Each scene shows the same named points in several views. A view is turned or mirrored, and shifted as a whole, has a little noise and may leave points out.

Scene 1
View 1
k242: [ 17   6  -5  21   9   1  21  -7   7  -5 -14  16   6  10  -1  -8  12   3
   4 -15   3]
k113: [-13  -8   4 -13  -7  23   4  -6   7 -11   6   1  23  14  11  12  21   4
   1 -11   1]
k257: [ -5 -10   4   0   0   7  -8   9  15  16  12   3  14  18  16  -2  15  -9
 -10  19 -12]
k883: [ 11   8   2   8   8   1   2  -5  12  23   1  10   8   7   1 -16  -4   3
  -6   9 -11]
k376: [ 12   2  11 -12  -7  19  -3 -19  11   4  12  -5  29  14  16  -8  -7   4
  -6  -4   0]
k154: [ -1  -6   9  -2 -11  15   8 -15   5 -12   7  13  32  12   7   3  19  -1
   7 -16   2]
k237: [ 12  11  13 -12  -3  13  -9 -21  11  29  15   0  24   5   4 -19 -20   8
  -8  10 -12]
k813: [  8  13  -8  16  17   3  15   1   9  15 -14  12  -6   5  -7  -9   4  10
  -4   0  -6]
k765: [  3   1   8 -19  -3  21 -13  -6  16  20  15 -14  18  15  20  -7  -9   5
 -15  15  -7]
k776: [ -6   0  -3  -1   3  16  13  -3   7  -6  -6   6   9  10   0   6  15   9
   1 -12   2]
k447: [  9  -3   0  15  -1   6  18  -9   6 -16  -6  16  18  14   5  -2  21  -2
   7 -19   6]
k170: [ 14   5   7   2   0   6  -2 -10  13  18   8   5  18  11   8 -15  -5   0
  -6   7  -8]
k537: [ 21   1   8   3  -1   6  -2 -11  14  12   8   0  21  16  17 -16  -5  -4
  -9   5  -5]
k453: [ 10   4   9   8  -3   0   0 -15   9  19  11  19  24   5   0 -17  -1  -2
   1   5 -13]
View 2
k154: [ 10   3  12  -9  -4  -3   8   9  27 -10  -4  10  -4  -6  -8   5  20  21
  -6 -17  -6]
k813: [-23  -6   1   4  -9   1   3 -22  -1 -13  15  -9 -12  21  -7  -4   0  14
   3 -14  13]
k883: [-21  -5   2   6   1   1   4 -13  -1  -2  22  14  -2   2  -3  -8  -9  12
  16 -21   2]
k765: [-31  -6   7  -8   2  11 -10  17   6   4   1  34   8 -17  -5 -14  -8   5
  11 -25  -5]
k170: [-18  -4   7   3   2   0   1  -2   6   2  18  18   0  -7  -2  -7  -7  13
  15 -24  -6]
k113: [ -3   2   5 -16  -4   6  -1  15  24 -15 -15  16   2  -5 -11   0  19  11
 -11 -13   3]
k447: [  4   3   9  -6  -1  -9   7  -7  26 -15   4 -14 -10   7  -4   4  16  22
  -9 -18  -2]
k257: [-17   4 -10  -8  20   2  -1   7  14 -10   9  24  14  -7  -3  -9  -1  -2
  10 -14   7]
k453: [ -3   1   7   9   1  -3  13  -8   6   0  24  22  -2  -5  -3  -2  -2  17
  17 -21  -4]
k242: [ -8  -3   8   1  -5  -7   6 -19  14 -13  14 -20 -14  16  -4   0   6  21
  -4 -19   1]
k776: [-11  -2   4  -9  -9   4   1  -3  14 -15  -5   2  -7  10 -11  -1  13  14
  -8 -12   8]
k376: [-15  -6  18  -8  -5   4  -5  15  16   4   1  20  -1 -15  -5  -7   1  18
   4 -30 -14]
View 3
k883: [  2  -6  -5  -1  -4  -5   7 -11  -8  20  18 -12  -6  -6  -3 -14   6   1
  26   2  -6]
k813: [  6   8   4  -1   3  -5  12  -2  -1  12  21  -7  -1   6  -7  -5  -9   8
  24 -12  -9]
k154: [ -9   1   3 -26 -14  -1  23 -20 -27   2   1  -3  12 -20 -17  -2   2 -17
   0   1  21]
k170: [ -2 -10  -9  -2 -10  -6   9 -12 -13  17  15 -13  -3 -15  -3 -16  11  -9
  24   5   0]
k242: [ -7  16  12  -6   0  -7  23  -3  -6   6  19  -5   8  -4  -6  -3 -17   1
   7 -12  11]
k447: [-11  14  14 -16  -4  -3  25  -8 -16   4   9  -3  15 -11 -11  -2 -12 -10
  -2  -7  20]
k257: [  1 -11   3 -13  -1   5  -2 -15 -16  29  -6 -11   6  -5 -15 -18  20 -20
  18  11  -8]
k237: [  3 -22 -26  -3 -21  -9   9 -18 -18  10  20 -14 -13 -23  -2 -16  19  -9
  35   7  -3]
k453: [ -7  -6  -5  -7 -14  -8  11 -22 -14  21  18 -10  -4 -15  -1 -15  12   5
  18   9   7]
k776: [  4   6   4 -21  -4   2  20  -9 -18  -1   4  -1  10  -4 -22   2  -5 -12
  11 -11   1]
k765: [  8 -24 -19  -6 -12   0   3 -10 -21  10   1 -15  -1 -19 -14 -16  22 -34
  32   5 -10]
k537: [ -6 -11  -7   2  -9  -6  12  -7 -13  17  12 -16   1 -20   0 -20   9 -22
  19   5   5]
k376: [ -3 -15 -15  -8 -18  -5  17 -11 -24   1   8 -13   1 -27  -8 -11  12 -30
  20   1   8]
View 4
k257: [-20   0  11   2  10  -8   7  -7  33 -25 -20  14  21  15   0  -1 -12  18
  -1  11  23]
k154: [  6 -21   4 -21  14   3 -13  -4  37 -24  -4  32  -7   7 -17  10  -3  -5
   4  17   0]
k765: [ -8   2  -6   1   8   2  -1  -7   8 -21 -16  24  18  15  12 -16  -4  14
  -5  27  31]
k776: [  9   5   3   2  17  -5  -5  -4  34 -23   9  21  -1   8 -18   5  14   2
  13   0   8]
k376: [ -2 -12  -7 -14   8   6 -12  -8  10 -18  -9  24   1  10   5  -7   0   5
  -4  24  18]
k883: [-14   1  10  -9  13  -6   4   0   8  -5 -13   6   7   8  -2   1   4  16
  -5  -7  27]
k813: [ -7  13  11  -1  16 -12   4   0  14  -4   3   0  -1   5 -13   6  18  11
   4 -23  22]
k453: [-11 -13  14 -21  15  -2   1   4  11  -4 -20  14   2   7  -4   6  -5  11
 -10   0  21]
k113: [  7  -4   0  -2  15  -1  -7  -6  41 -34   0  33   5  12 -13   3  -1   1
   9  22   6]
k237: [ -5  -6   1 -16  14   5   0   5 -10  -3 -21  23   8  10  11 -11  -1  12
 -14  15  33]
k242: [ -6  -4   8 -13  12  -7  -9  -8  26  -8   9   1 -14   3 -19  14  17   4
   7 -19   7]
k170: [-12  -6   5 -13  10  -1  -1  -3   8  -8 -15  11   7   9   3  -3  -1  12
  -7   4  25]
k537: [-17 -10  -1 -14   5   0  -8 -12  11 -13 -13   7   3  10   5  -4  -2  12
  -5  10  21]
View 5
k537: [ 14  -5   2   2   3   3  -1   2  15  -6 -14   4 -19  -4 -12  -2  11 -16
   6  10  -8]
k257: [ 18 -13  -3 -25  -1   8   7 -14  13  -8 -19 -11 -18  -9 -16   9 -13 -14
   6   7  -2]
k237: [ 24  -3   9 -13  11  13   5  10  11 -11 -10  20 -14   7  -6   0  15 -28
  -8   6 -25]
k242: [ -5 -29 -17  16 -10  -5 -20 -14 -14   7   2  -6   6  -4  -4 -11  15  -2
  10   8   4]
k765: [ 22   0   2 -20  -4   7   6   3  28 -13 -19   0 -21   0  -7  -2   1 -25
 -12  -2 -21]
k376: [  7  -7  -2  -6  -3   0   2  10  12 -12 -14   4 -15  -3 -13  -4  13 -14
 -10  -8 -23]
k113: [ -6 -19 -16 -15 -16  -6   2  -3   3 -11 -15 -17  -9 -12 -20   0   0  -1
 -13 -20 -18]
k813: [ 16 -25 -12   0  -6   7 -18 -21  -5   8   3   0   9   6   6  -9   7 -19
   5  15  -1]
k154: [-12 -21 -11  -5  -5  -7   2   5 -10 -10 -13  -7  -9 -14 -25   2  11   4
  -6 -14 -15]
k447: [-13 -27 -16  10  -9  -9 -11  -6 -12  -1  -7 -10  -2 -12 -18  -4  14   5
   6  -3  -2]
k883: [ 21 -16  -1  -6   5  11  -5 -10   2  -1  -6   8  -5   3  -3  -1   6 -21
   7  17  -6]
k453: [ 12 -16   4  -8  14   9   3   0  -9  -6  -7  14  -7  -3 -14   6  12 -15
   7  12 -10]
k170: [ 17 -10   2  -5   5   8   0  -1   8  -5 -10   8 -12   0  -8   0   9 -20
   4  11 -11]
View 6
k376: [  6  -9  -5  -2  10 -18 -14 -14 -36 -10  -3  -4   3  21   5   6 -18   8
  12  15  10]
k883: [ -1 -11  -8  -4   1 -10   6  -2 -26 -11  -9  -6  -6  26 -19   3  13  -4
   5  28  16]
k242: [ -5   0 -10 -15 -16  -9  12   8  -7   7  -1  11   1   9  -6   6   2 -15
 -10  10  14]
k776: [ -1   0   1 -16 -20  -2   3 -10 -21   0 -13   5  -2  14  10   2  -5 -11
   9   3  16]
k170: [  1 -13  -9  -3   6 -14  -2  -4 -30 -12  -6  -7  -2  24 -12   2   3   2
   9  26  12]
k447: [ -7   0  -7 -19 -16  -9   5  10 -12   8  -1  11   3   4   9  -4 -12  -8
   1   1   7]
k113: [  0  -1   6 -18 -15  -3  -7 -13 -30  -6 -14   1  -1  14  22  -8 -18  -3
  24  -1   7]
k765: [  9  -9   6   3  12 -14 -10 -26 -40 -26 -11 -14  -6  28  -2   6  -7   3
  24  26   8]
k237: [  7 -19 -14   3  16 -15 -12 -14 -46 -14  -9 -12   0  34 -13   9   0  13
  10  30  25]
k537: [  2 -10  -6  -1  12 -20  -3  -4 -27 -14   0  -6  -1  19  -9   4  -5   3
   7  27   4]
k813: [ -1  -2  -5  -8 -16  -3  16  -4 -12  -4 -11   4  -6  22 -17  11  18 -18
  -5  19  21]

In a view up to two points have been moved. Name them for each view, in the order of its rows, or write none.
view 1 | none
view 2 | k813
view 3 | none
view 4 | k154, k776
view 5 | k242, k376
view 6 | none
